Each row is a point on a landscape with many valleys, with its height.
A ball rolls from a point to the lowest of its 3 nearest points, and stops where none of them is lower. Distance is the straight distance between rows; heights are no part of it.
Vugo height 127: [105  90 110  98 105 107  83  86  86  76 139 104 110 121  99 128 113  98
 103  88]
pum height 496: [117 113  71  98  86 114 111 111 108 103 109 104  84  83  99  97  85  76
  86  97]
Duf height 119: [ 98 106  79 116  80 117 163 146 119 114  75  83  90  93 114  91  99  95
 109 119]
teza height 181: [ 61  88 134 107 113  75  72  72  75  81  88 112 116 141  96  87 125 118
  96  52]
kur height 204: [115 108  97  94  94 111 101 102  91  95 123  99  93  92  97 116  98  87
 102 104]
lesif height 294: [111 103  90  88  98 114  92  89  97  93 113 107  98  87  97 114  92  88
  91  92]
Liv height 468: [ 78  91 125  92 155  87  52  74 103  77  87 101  88  92 112  84  94 138
  81  84]
rolur height 334: [103 111  99  83  87 109  93  93  87 107 110 103 103  91  93 115  94  94
 105 108]
tuv height 564: [112 115  82  94 102 109 100 104 102  96 105  96  95  71 110  91  86  89
  76  92]
Gam height 138: [113 101 111  98  94 101  90 110  88  93 132 113 108 118  90 115 107  90
 125 117]
ker height 101: [102 108 104 107  76 125 122 101  74 111 130  78 109 104 118 131 115  89
 122 117]
Pof height 143: [103  92  98 114  94  83 121  96 129 114  79 104 100  99  82  72  96 100
  91 103]
zum height 196: [109 102 110 105  93 109  92  96  78  81 145 109 110 121  92 126 111  82
 124 108]
Sibav height 315: [121 120  88 103 105 114  91 109  86  83 134  99  82  86 100 111  89  84
 105 119]
fuvu height 81: [ 95  81  98  91 116  85  76  94 113  85  89 123  92 103  84  81  88 111
  96 108]
sezom height 221: [107  90  81 126  87  97 154 120 135 110  81  98  89 102  98  79 103  89
  95 101]
Nezam height 549: [ 89  88  94  77 134  88  54  98 109  82  80 114  79  90 104  83  70 125
  93 119]
Sev height 217: [ 94 104 127  85 128  86  64  83  93 103  85  91 103  91 117  94  93 122
  88  92]
zan height 122: [ 68  61 102  87 130  80  61  82 115  76  65 117  86  98  88  72  82 134
  95 116]
mapu height 197: [ 98 104 110 106 100  89 117  97 110 121  79  78 107  82 117  89 112 106
  86  84]
medab height 191: [ 57  89 127 106 118  69  64  83  76  80  79 119 119 142  95  83 116 123
 106  74]
Roveb height 253: [ 96  99  93 102 102  86 112  86 122 117  64  91  98  81 100  67  92 103
  70  84]
kupi height 203: [ 86  93 114 108  78  90 109  90  95 123  91 101 122 119  99 112 121  96
 105  92]
Zata height 126: [111 124 118 104  92 131  98  88  66  87 147  77 100  95 108 128 110  92
 124 127]
babap height 214: [110 118  93 109  90 101 125 138 114 118  97 102  95  94  95  77  89  90
 112 126]
ranim height 212: [116 119 106 103 113  97 101 124 103  95 120  92  94  89 107  88 100  95
 108 117]
Sol height 210: [117 108 109 116 106  98 117 120 111  95 127  81 105  90 111  91 114  95
 111 105]
dagul height 539: [117 107  77 111  66 129 147 133 105 109 111 109  77 107  92 114  95  69
 113 121]
gede height 607: [105 128  79  79  93 105  92 101  95 112  94 100  88  76 104  93  72  91
  83 114]
Kodu height 286: [ 96  86  89 130  74 101 159 120 136 134  67  98 104 111  88  94 111 100
 108 117]
somak height 148: [ 84  99 131  96 118  77  75  85  86  98  95  98 115 103 105  94 110 125
  98  88]
vobu height 375: [ 55  82 124  80 132  96  41  83  78  86  75 120 101 113 115 100  93 137
 103  89]
bapo height 289: [105  96  95 119  69 102 127 115 122 135  83 113 104 115  81  98 106  95
 113 119]
gosup height 361: [ 98 109  99 114  76 107 138 131 109 134  83  93 108  99 105 113 115  99
 126 122]
fole height 162: [110 100  87 114  84  95 122 124 127 110  88 107  95 102  80  76  92  90
 106 117]
nuz height 95: [108 107 118 106 120  79 104 103 110  98 105  85 107  90 110  87 110 106
 100  95]
suz height 610: [106  98 101  91 112 109  72 103  91  75 128 112  93 106  88 114  92  98
 115 120]
bip height 252: [112 107 111 101  92 115  84  97  77  91 140 107  94 119  87 124 106  86
 124 126]
Ziv height 179: [ 68  93 132 106 124  74  68  75  90  83  94 103 113 127 100  84 121 122
  96  75]
vapa height 123: [107 112 108 105  81 119 103  94  71  97 135  93  99 110 105 127 114  84
 121 115]
Gomeg height 220: [127 113  92 114  93 119 128 118  97  84 145  79  94  95 121 108 108  81
 109 108]
ter height 348: [107 125  75 101  82 124 128 118  94 107 106  88  87  74 118 103  92  76
  92 105]
Tode height 237: [116  86  93  95  98 104  94  94  98  86 124 113 100 108  86 115  98  90
 101  98]
tun height 113: [ 99 100  86 103  70 130 146 104  90 114  97  81 102  95 115 133 105  89
 113 106]
lir height 290: [ 94  82  96 130  91  82 148  96 133 124  65  90 104 105  89  84 116 102
  91  98]
pemuf height 346: [ 96 104 102  87 100  95  88  91  99 122  81  98 110  85 100  94  87 108
  87  95]
Sovot height 250: [106  94 101  99 124  78  84 104 114  95  96 104  99  90  89  78  93 114
  98 108]
sezi height 147: [107 125  75  84 117 102  71 124 105  86  98 114  74  80 100  67  56  98
  88 122]
zifav height 92: [107 118  96 103  95  91 124 114 113 123  81  88  96  78 114  86  95  99
  94 106]
Goro height 115: [ 96  94 117  99 115 107  73  81  77  74 129  99 115 118 107 118 122 110
 105  76]
Mezi height 216: [108  90 114 112 111  75  93 113 116  97 114 122 102 122  73  85 105 104
 117 120]
Rel height 116: [ 97 109 133  98 112 102  81  80  77  91 118  79 119 105 124 107 119 113
 105  70]
digor height 422: [ 97 102  87  81  79 105  93  91  96 124  76 107 104  94  85 107  86 100
  94 102]
Maluf height 168: [121  95  81 118  80 116 148 121 106  94 120  93  92 103 106 114 107  81
 107 102]
Koba height 251: [104  98  80 115  73 107 144 126 129 125  83 100  96  97  93  94 101  89
 103 113]
pemo height 258: [ 97  88 102  90 118  84  83  80 115  99  76 106 100  88  94  74  86 116
  74  84]
latu height 383: [113 116  81 100  91 107 115 128 111 109 106  97  91  84 103  83  88  83
  97 113]
gasus height 563: [ 68  72 112  84 147  97  49  76 104  63  87 105  94 107 114  98  96 136
  95  75]
zolu height 170: [ 99  84 118 109 121  75  83 100 115  76 119 113 112 121  88  94 117 106
 103  95]
Nad height 501: [ 97 126  99  66 103 123  70  79  64  96 110  95  93  75 100 124  85  99
  98 109]
tila height 176: [ 76  96 124 117 105  88  81  86  68  84 106 107 124 151 105 102 127 113
 104  52]
zunis height 307: [106  90  82  82  89 102  87  86 104 102  86 123  97  88  80  96  76  92
  88 101]
pup height 108: [ 96 101 122 110  86 105  98  87  74  91 128  86 124 121 119 112 126  98
 111  80]
gevu height 240: [ 91 105 121 110  86  94  84 100  70 100 126 106 118 137  99 116 123  96
 126 103]
kiv height 169: [107  94  89 111 108  84 119 105 129 100  94  97  94  90  91  74  98  93
  82  96]
zub height 114: [ 79  71 114  94 123  80  66  78 107  83  88 121 101 114  86  96 105 125
  87  81]
Gurim height 230: [114 108  94 109  94 118 123 108  97  97 131  76 103  86 120 115 113  85
 106 100]
Zave height 193: [105  86 100  97  98  84  95 102 110 104  98 116 105 103  77  96  94  99
 102 108]
Linab height 156: [113 107  97 114  87 112 138 123 103 110 110  82 102  94 118 110 115  90
 113 110]
Gifo height 405: [105 104  95  75 126 108  66  90  96  77 109 104  95  88 100 107  83 109
  92  93]
zar height 562: [108 127  64  87  89 113  96 102 100 104  94 100  82  76 106  88  75  82
  75 102]
sadet height 117: [103  82  92 121  69 119 160 114 104 108  91  91 102 119 109 135 121  89
 114 103]
Tav height 287: [ 91 110 122  78 135  86  53  92  89  85  89 104 100  98 114  98  87 129
 106 107]
nog height 420: [112 107  84  99 102  91 112 110 117 110  84 101  91  82 100  65  83  92
  76 100]
fuf height 877: [111 136  66 101  83 114 107 141  99 100 111 103  69  90 107  79  69  71
  90 123]
kizuz height 157: [ 91  94 109  94  92  98  91  81  91 112  94 107 118 106  97 106 105 106
  93  80]
zimu height 141: [104 133  83 104  69 138 136 112  86 112 104  77  83  77 117 126  97  77
 112 121]
Segom height 546: [ 76  89 123  81 115  98  60  78  88  98  86 108 109 100  97 101 100 118
  86  75]
pidir height 513: [109 116  84  96  90 100 113 128 109 113  99  92  93  84 105  86  86  92
  94 112]
detir height 224: [ 98 110  98  99  95 100 119  88 114 126  73  80 103  72 113  87  96 103
  77  79]
tam height 553: [ 67  86 124  85 116 118  54  71  60  74 102 109 112 123 109 111 110 123
  94  51]
retu height 97: [ 80  75 121 110 107  75  85  58 109 111  62 107 107 115  77  73 107 119
  77  82]
boku height 211: [108 102  83 128  85 102 160 144 126 104  90  88  85  98 114  84 107  91
 102 109]
toguz height 473: [103 106 115  95 103 127  85  74  76  88 128  87 108 100 113 120 103 102
  93  71]
vinu height 158: [ 90 100 114 102  99  84  97 106 100 117  82 100 120 107  96 100 110 106
 110  99]
favu height 139: [ 94  96 112  95 102  92  95  83  92 119  88  96 115  98 104  98 110 106
  88  72]
bik height 530: [113 124  80  89 106 117  86  99  92  83 122  94  85  78 106 105  82  84
  88 106]
Zuled height 134: [ 98 108 119 102 103  87  86  99  83 104 108  97 116 112 100 107 113 104
 114 110]
gatas height 232: [104  95  96  91 105  92  81  93 108 106  91 114 105  93  86  87  87 107
  98  99]
kib height 308: [121 120 101  93 107 110  91 117  94  90 131  98  89  86  99 100  90  85
 111 123]
Zupiz height 285: [101  96  87 115  77 100 139 102 119 122  75  93 102  92 100  98 106 100
  91  94]
gom height 476: [107 115  83  96 103  91 104 115 114 115  69  99  93  81 108  57  72  99
  73 111]
gos height 109: [104 114 116 107  91 123  98  87  65  94 142  73 113 110 125 121 119  97
 124 105]
Mil height 435: [109 117  94  75 135 103  64 106  95  77 108  98  83  85 107  93  75 111
  96 120]
Vad height 608: [106 123  93  92  84 104 109 111  96 124  82  92  96  74 113  98  82  94
  98 112]
Risu height 701: [111 123  80  82 119 116  75 103  88  78 122 103  80  85  91 107  74  92
 100 123]
vut height 278: [108 106  93  87  91 116 103  87  88 107 104  92 101  83 108 113  92  91
  81  75]
gelu height 192: [ 99 104  86 121  74 116 154 149 128 132  79 106  87 106  94  94  99  95
 118 127]
vonim height 225: [ 98 122  59 114  71 142 164 150  99 101 101  92  63  99 116 104  91  72
 105 117]
zana height 206: [ 98  93  91  80 103  94  74  96 108  97  85 117  91  94  81  87  75 106
  95 112]
tivet height 163: [107  98 111 117  81  95 119 119 112 125  97 118 110 121  83 101 117  92
 125 121]
Rubek height 418: [107 109  77  74 123 106  68 101  97  82  99 102  82  79 103  95  71  98
  79  98]
Paban height 201: [ 95  94 101  94  78 103 103  83  88 117  98 108 113 111  87 120 103  92
  98  98]
mez height 231: [ 98  89  93 129  92 101 169 125 131 104  82  84  99 101 105  97 119  99
 101  98]
zam height 313: [107  98  92  95  82 106 101 103 100 109 104 114 104 107  77 109  92  90
 106 113]
zor height 198: [ 95 112 114  95  78 117  87  81  66 105 124  96 107 115  98 130 112  88
 114 103]
susi height 356: [114 112  95 104 112  82 105 115 122 101  95 100  90  82 104  74  92  98
  90 105]
dopa height 165: [ 88  87 121 123 106  66 101  89 100  92 106 109 120 140  87  98 127 108
 105  88]
pumul height 172: [102  74  94 125  66 117 154  99 103 117  88  96 104 131 112 144 129  87
 107  89]
reve height 154: [103 108  74 101  78 134 146 110  93 108 102  78  87  78 122 119 104  81
  99  94]
mev height 219: [112  96  88 118  87  96 128 125 122 107 107  98  88  97  95  91 101  87
 101  95]
Tebuf height 446: [101 106 108  90 144  93  67  88 105  78 104  90 100  86 114  96  95 119
  86  82]
tuga height 271: [ 82 101 120  96  98  82  72  97  71  94 109 114 122 127  92 109 108 106
 124 101]
datud height 199: [ 95  96 112  97  99  92  82  98  90 103 106 112 110 109  90 106 104 103
 113 102]
Sikad height 266: [113  85  96 106  85 103 124  96 102 101 113  98 105 104 100 116 107  86
  93  82]
zezud height 236: [118  85  79 124  71 109 153 123 125 112  94 107  87 112  92 107 109  82
 103 105]
Dako height 227: [110 101  92  96  87  87  97 107 116 123  76 108 102  96  79  76  77 104
  94 119]
vod height 488: [110 110  90  92 128  88  91  95 118  90  84  98  91  79 105  68  80 106
  69  92]
zaz height 325: [110 119  61  98  78 103 112 123 112 108  92 110  82  88  97  71  67  80
  77 106]
Seker height 229: [109 104  89 102  87  92 114 104 110 118  85 100  99  90  95  90  94  93
  99 112]
pemi height 110: [ 97 101 110 122  97  88 141 110 110 112  93  76 115  94 116 104 128 105
 109  98]
sove height 100: [ 98  97  94  78 111 111  73  81  93  89 104 106  96  92 100 114  87 102
  85  86]
ruk height 438: [111 108  65 103  77 114 139 116 106 105  99  95  86  83 108 103  87  74
  85  91]
Zefu height 128: [ 87  94 119  98 105  94  74  79  75  94 107 104 121 120 101 109 115 108
 102  72]
dezub height 393: [ 92  89 108  90 133  87  69  86 100  72 111 103  99 101 100  99 101 120
  91  86]
far height 120: [107 111 107 104  87  88 104 117 104 118  98 102 112 103  93 105 103 100
 114 119]
pufod height 341: [101  91  98 124  63 110 138 110 105 128  90 104 110 127  96 129 124  89
 125 115]
Fara height 173: [ 91  90  97  83 121  83  72  86 106  97  75 114  97  90  87  80  79 118
  91 107]
kipez height 182: [105 106 122 101 113  84  81 118  96  97 116 102 109 107  99  97 107 104
 119 121]
vasu height 239: [ 97  94 117 119  78  88 121 104  96 123  99 106 125 132  97 114 127  97
 118 105]
tirom height 402: [106 110 107  98 123  79  98  94 115  94  88  91  91  77 109  73  94 107
  82  82]
tov height 344: [104 106  81  94  83  97 111  99 113 126  73  97 100  84  99  84  88  97
  84 103]
Bem height 188: [110  93  97 103 104  92 100 102 115  98 102 104  96  93  89  90  92  96
  91  93]
veri height 132: [104  99  89 109  77 132 153 109  85 101 114  73  96  88 122 137 121  92
 111  97]
Lum height 390: [108 106  87 109  63 130 155 122  97 116 107  95  87 103 105 131 106  76
 118 128]
nas height 103: [103 100 121 113  80 126 122  85  74  96 130  74 117 108 123 126 129  90
 116  88]
damoz height 497: [ 93  87  86  71 122 111  61  87  96  67 109 121  89 100  90 120  83 104
  94 104]
Vik height 485: [111 109  65  95  88 102 111 104 108 100  96  96  87  80 103  82  75  82
  80  90]
zubu height 445: [103 117  99  72 120 114  61  88  77  86 107 100  86  76 110 117  76 109
  95 111]
Nefo height 160: [109 106  77 120  75 119 160 150 122 114  92  97  81  99 105  96 101  86
 116 120]
Rolu height 508: [ 86  89 100  81 115 109  62  83  87  74 117 115 100 113  86 120  92 106
 102  95]
kuzes height 305: [104 111 103  97 109  81  98  95 113 118  66  90 101  79 110  71  88 110
  79  93]
fetug height 107: [ 65  78 106  77 121 106  49  83  77  64 101 121  96 117 109 122  96 117
 109  93]
vol height 190: [101 110  92  95  82 117 123  95  96 120  93  78 102  81 122 114 104  91
  92  78]
Zuk height 609: [106 106  93  84 127  91  72 104 107  86 109 107  94  86 101  92  85 113
  95 107]
lon height 187: [102  82 107  96 103 100  83  76  96  86 116 116 107 116  96 119 109 102
  89  72]
bur height 159: [106  96 104 103  98  84 107 107 115 112  95 103 104 100  89  91 107  99
 102 105]
sifaf height 144: [ 85  77 112 106  90  91 101  68 103 121  75 101 116 115  87 101 114 113
  77  63]
kugu height 124: [110  93  97 107  71 111 129 100  91 110 118 106 106 119  99 128 117  83
 115 102]
nipu height 291: [ 87  85  98 132  87  95 156 103 125 127  68  88 110 108 105 103 131 107
 108  96]
tif height 111: [ 94 105 121 105  97 108  82  79  64  87 133  89 120 123 113 115 117 104
 111  79]
gufa height 288: [104 108  84 110  71 117 139 128 104 128  97  97 101 101  97 115 106  84
 121 123]
tidon height 150: [100  81 114 109 112  83  96  86 108  84 109 109 110 118  85  99 115 103
  99  84]
vof height 112: [ 99  94 117 113  81 107 105  81  77  99 119  95 119 128 109 125 126  95
 106  67]
fiz height 152: [ 96 108  96 114  77 125 150 125  94 117  96  72 100  95 124 128 115  93
 129 118]
nuru height 218: [100  87 104  96  79  99  96  86  87 109 111 115 104 112  89 126 107  92
 101  92]
dede height 79: [101  78 115 127 101  71 119  93 124 105 102 109 103 122  78  89 117  96
  99  99]
Duda height 174: [ 97  84 105  96 113  76  83  84 117  95  84 112 101  96  85  78  91 111
  88 102]
tel height 403: [112 113  91  87 121  87  83 118 112  87  93 107  87  82  97  71  73 109
  90 120]
mugit height 88: [110  93  92 110  71 116 136 101  99 109 107  94 101 103 106 130 115  85
 111  98]
ges height 541: [100 102  86  76 141 119  49  88  96  63 111 101  85  88 111 112  83 116
  84  85]
Dofam height 104: [ 93  94 123 124 102  79 120  96 104 111  99  89 116 109 106  95 128 104
 102  88]
mone height 195: [114  82  84 111  86  95 123  97 123 105  96 111  95  98  86  88  93  86
  82  88]
vogik height 244: [113  94  79  88  98  95  96  98 113  95  99 111  96  91  76  89  84  91
  84  98]
tef height 314: [114 102  81  84  91 107  89 106  97  98 108 120  87  94  74 101  80  87
  99 113]
revu height 437: [103  96 106  91 123  96  71  94  99  79 117 106 103  98  97 111 102 110
 105  95]
doga height 419: [ 48  85 134  94 144  95  45  71  83  70  77 109  97 125 115  86 107 138
  90  60]
Kosir height 89: [ 87  76 100  95 150  75  65  84 120  75  75 109  85  91  93  68  82 128
  82 103]
giso height 421: [113 119 101  86 114 107  81  94  87  93 121  83 100  81 112 104  97 104
 101 103]
fem height 578: [106 113  78  97  66 122 137 117 100 121  99 107  85 101  88 113  92  76
 112 121]
sivi height 312: [122 110  90 101  79 115 114 121 102 101 117 113  83  97  90 105  91  76
 113 116]
Zatu height 131: [ 97  99 124 108 116  77  81  94  95  93 109  92 116 111 101  96 115 111
 104  90]
Fizil height 202: [119 106  95 108  97  97 121 133 122 107 107 104  95  98  88  82  96  92
 113 118]
ligop height 215: [ 88  95 111  83  96 114  77  72  78 100 103 102 111 102 101 119 107 102
  86  67]
Gofa height 391: [ 52  68 128  94 135  73  57  65 101  78  69 113  96 118  91  81 103 135
  91  83]
kaba height 228: [115  96  77 109  76 106 139 120 120 113  95 104  85 100  95  99  99  80
  96 102]
pov height 235: [125 115 100 107 103 124  97 109  90  80 152  87  89  91 104 109 100  82
 117 120]
volez height 238: [110  88  86 102  76 108 122  98 110 117  94 106  99 106  87 112 100  83
  94  91]
Dis height 209: [ 93  91 116  98 116  73  89  85 112 111  80  99 109  94  90  77 103 115
  90  94]
Ziru height 557: [ 80  88 114  87 117  88  63  94  90  87  91 116 110 107  92  99  99 120
 105  98]
zada height 589: [ 94 109 106  80 105 115  66  89  74  82 125 106 104 106  95 129  94  97
 110 112]
zok height 135: [ 97  99 116  99 111  94  89  81  99 106  99  88 115  99 108 107 111 106
  93  76]
rudu height 167: [105  98 116 116 117  76 107  96 116  92 116  89 112 103  99  88 120 109
  97  95]
tobe height 352: [107  97  95  84 100  94  82 111  98  94 110 122  91 104  76 100  85  89
 109 120]
liti height 466: [ 98 101  93  80 152  93  62  99 115  64  85 110  76  85 117  76  71 121
  89 108]
gega height 622: [107 126  71 102  78 118 123 125  96 112 100  97  86  80 106  93  82  75
 102 121]
lufuz height 146: [ 84  86 119 118  96  78 111  74 111 124  68  96 116 110  88  86 116 112
  84  84]
zup height 226: [126 114  91 105  98 119 106 103  95  87 137  85  94  88 107 113 103  82
 109 107]
lep height 440: [114  98 104 100  84 101 101 110  94 107 119 117 101 116  74 117 104  82
 116 119]
Povar height 96: [103  97 104 110  87 110 120  98  94 112 121  92 112 107 107 122 121  87
 112 100]
nupog height 350: [ 74  94 129  76 140  91  45  83  84  84  86 102  99 102 116  99  98 133
  99  88]
Pupi height 153: [ 94  72 112 107 102  74 103  80 117 102  84 106 108 107  76  85 111 103
  84  82]
Rogig height 82: [102 117  82  90  71 113 114  99  95 127  80 103  92  76 101 104  85  85
  87 108]
ladir height 180: [113 123 105 101  85 115 112 117  87 108 126  86  99  91 108 110 105  87
 124 123]
zare height 161: [103 109  91 109  94  99 138 124 116 122  78  84  99  85 117  88 101  96
 108 110]
rud height 457: [109  99 100  89 119 104  77  87  96  77 125  96 102  92 107 108 100 104
  85  82]
fulud height 171: [ 99 103 125 112  95  79 103 109  95 116 112  99 119 125  94  98 120 106
 126 114]
fumo height 543: [ 88 100 129  86 130 104  58  80  86  84 104  96 106 103 113 108 105 120
  91  70]
nebep height 185: [109  86  81 113  83  91 109 114 128 117  71 114  91 105  63  53  75  98
  97 117]
bila height 129: [100 112 126 100 117  96  85  95  81  97 121  82 116 101 116 103 114 110
 111  98]
Gapib height 529: [103  94  97  92 130  89  74  92 117  75 101 102  98  87 101  85  86 112
  81  84]
Sasuk height 387: [ 96 112  99  72 131 115  53  82  80  84 105  99  87  83 108 111  84 116
  91  98]
muvi height 309: [109 103 105 106 138  79  89 101 120  85 113  91  96  89 102  79 103 109
  87  94]
dos height 534: [ 97 116 110  79 114 120  56  79  66  80 119  98  96  94 106 123  94 108
 106 106]
tok height 234: [102  86  92  97  97  81  96  80 118 107  71 108 101  96  77  77  88 104
  77  89]
rer height 208: [110 101  77 118  94  97 149 128 125 106  88  85  94  91 116  78 104  91
  94  99]
tiv height 137: [101 106  83 106  72 123 146 129 100 114  96  82  97  91 117 120 103  88
 118 117]
Gebu height 133: [108 112 102  98  87 105 116 101  90 112 110  88 106  89 107 114 106  96
 101 105]
Genom height 299: [ 73  88 108  73 135  99  44  82  85  75  91 114  92  97 110 109  91 127
  98  99]
fom height 567: [ 81  82 116  88 111  74  70  82  98 106  65 114 114 111  82  82  94 122
 100 104]
Paras height 621: [ 99 108 106  79 121 105  57 100  83  84 119 103  95  99 101 110  89 106
 117 120]
ledom height 456: [107 117  61 115  81 112 136 140 115 102  94  91  79  88 122  76  86  72
  79  95]
Valo height 177: [ 77  96 133 100 127  82  76  71  98 104  76  98 112 104  94  80 104 124
  81  72]
zez height 194: [ 82  72 111 100 128  78  66  92 111  72 103 115  96 115  82  91 104 117
 103 102]
ketu height 184: [116 101  97 109 109  92 114 111 116  93 116  91 104  91 108  93 110  91
  93  93]
Neru height 483: [ 93  91  88  76 126 108  58  89  96  78  96 112  89  85  96 103  82 113
  93 108]
Soro height 145: [ 90  83  89 128  85 112 173 123 112 111  74  84 101 113 117 129 126 106
 116 101]
vupo height 130: [ 85  84 108 103  92  81  95  76 106 123  63 107 117 105  76  83 100 113
  88  94]
gik height 102: [103 114  92  73 141  99  58 101  94  86  92 103  84  81 113  90  66 119
  93 111]
rimop height 175: [ 84  82 125 121 101  67 107  82 106 105  92 104 116 132  85  89 129 107
  95  76]
dofil height 395: [101  87  93  87 114  99  83  80 104  84 101 106 102  89  95 102  97 104
  80  76]
lak height 270: [100 108  87  79 115  87  75 110 108 105  73 111  88  85  98  73  68 110
  92 120]
Moziz height 125: [105 129  65  80 102 111  76 110  92  86  98 115  72  83  94  84  55  87
  82 115]
soso height 189: [109 108  66 117  75 118 166 144 113 101  97  92  75  99 110 100  97  79
 108 107]
sofus height 178: [ 93 104  75 115  72 142 174 134  92  99  85  75  81 101 116 144 110  92
 123 123]
laba height 223: [ 94  80  97 113  73 105 135  91 104 125  86 104 112 116 101 126 120  91
 100  85]
fimu height 316: [ 72  71 113 103 142  73  68  77 119  67  82 113  87 107  85  76 102 126
  91  96]
ravur height 300: [ 52  74 116  87 136  84  48  86  93  73  80 123  96 120 102  97 100 129
 111  95]
Dav height 233: [117 102  97 101  93 121 112  88  96  92 132  84 102  96 113 121 112  84
  98  86]
Risot height 66: [119  88  82 114  72 101 127 124 128 118  89 116  86 109  73  79  98  85
 101 118]
Rir height 142: [ 96  80 120  99 114  83  86  79 104  95  92 104 111 107  93  97 106 110
  86  74]
vune height 98: [105 103 107 107  81 120 126  99  81 107 119  73 115 101 126 129 120  95
 113 101]
Zati height 200: [116 130  89 110  86 131 125 115  87  92 140  79  78  84 115 118  98  75
 117 128]
vek height 205: [104  87  80  94  94  87  86 100 121 106  65 111  90  92  74  58  68  98
  86 110]
Zat height 460: [106 116  97  89 111 120  75  86  77  75 137  88  99  92 110 118  94  99
 104 105]
vefu height 213: [ 90  84 112 130  69  98 142  92  94 113  94  98 120 142 114 127 138 101
 115  78]
Lunug height 472: [106 121 110  86 100 109  77  96  81 102 111  92 102  87 104 109  93 101
 111 115]
pib height 136: [111 125  96 105  70 139 134 116  79 108 115  79  85  90 109 128 101  76
 124 136]
zeg height 151: [ 91  95 110 111  90  81 122  94 111 131  76  94 115  95 102  93 114 104
  97  96]
Gelad height 140: [ 82 104 125 123  98  79  96  85  72  82 112 104 128 153 106  95 132 104
 112  60]
Vinen height 332: [ 89 108 111  66 138 105  50  87  79  84  96 100  91  83 122 112  78 129
  97 108]
Kamat height 447: [115 109 107  96 120 105  82 104  96  82 129  93  99  90 106 103 100 101
 106 106]
pokag height 118: [103  86 103 116  85  78 116 104 125 119  85 113 110 113  73  78 100 100
 104 113]
Gon height 528: [ 87 100 112  84 118 104  60  84  71  80 109 106 108 108 102 117  97 112
 106  89]
Takag height 360: [107 123 102  83 103 114  88  86  82 104 105  84  99  75 116 108  95  98
  91  91]
pes height 397: [102 104 109  83 116 109  78  80  88 100  97  90 107  78 116 104  97 111
  78  69]
zozu height 186: [109 116 113 108 103  85 116 120 107 109 101  85 110  89 113  89 108  99
 106 110]
pitap height 121: [100 103  96 108  86 101 140 109 112 119  86  77 105  83 124 109 114 100
 107  88]
Bebi height 87: [105  86 104 121  84  86 126 105 119 117 100 105 106 119  86  94 115  94
 111 106]
Mol height 99: [105  95 120 114  92  91 114 103 100  98 122  93 115 115 106 109 126  96
 114  92]
divi height 166: [ 97  94 116 102  98  81  84  98  89  95 114 115 116 126  94 109 117 103
 118 102]
Pemog height 471: [109 114 117  87 109 133  70  68  71  81 135  75 107  91 119 118 106 103
  96  89]
rur height 149: [101  84  94 119  84  83 117  95 132 125  66 107 104 107  70  68  95 103
  93 108]
Goso height 554: [ 74 103 116  79 107 112  45  81  56  80 117 114 108 122  98 121 104 106
 120 104]
lar height 42: [ 76  75 114  98 131  73  63  98 106  78  90 121 101 120  92  86  99 125
 117 113]
gezu height 303: [112 115  74 108  87  93 126 132 123 111  87  98  88  89  99  61  81  88
  88 109]
Motog height 366: [108 114  82  93  76 118 123 106  93 116 102  93  95  79 103 118  99  81
 100 108]
Guvi height 164: [ 90  73  97  84 125  93  64 102 109  77  94 126  91 100  82  93  83 116
 107 119]
mos height 207: [105 105  70 102  85  98 106 128 119 117  74 111  85  93  85  51  64  88
  90 117]
Vig height 183: [ 84  93 125 121  88  87 100  91  88 113  98  99 127 135 104 103 128 103
 107  81]
zud height 304: [ 84  75 110  90 133  91  58  79  92  67 108 112  99 113  96 105 106 120
  95  80]
zono height 222: [118  99  95  99  90 113 115 107 102  96 128 105  93 105  92 114 101  77
 105 103]
Vuke height 254: [103 107  97  93 103  88  92 111 105 113  89 111  98  87  88  84  88 104
 100 120]
gudi height 155: [101  87  98 101  86  92 111  85 112 113  91 102 114 100  93 102 110  98
  91  77]
kuri height 362: [ 97  93  98 116  78  92 124 105 121 141  68 101 115 110  86  96 105 107
 104 113]

For each start below, name the point where the ball stops.
Zat: mugit
ruk: Risot
zaz: dede
volez: dede
tirom: zifav
nog: dede
zezud: zifav
ligop: mugit
susi: dede
teza: mugit
Rel: mugit

For each start below, name every point that the ball comes to, in order.
fuf: zaz mos nebep rur pokag Bebi dede
Pemog: Zat giso Takag vut vol pitap pemi Dofam Mol Povar mugit
lon: Vugo Goro tif pup nas vune Povar mugit
vek: nebep rur pokag Bebi dede
Zupiz: pitap pemi Dofam Mol Povar mugit
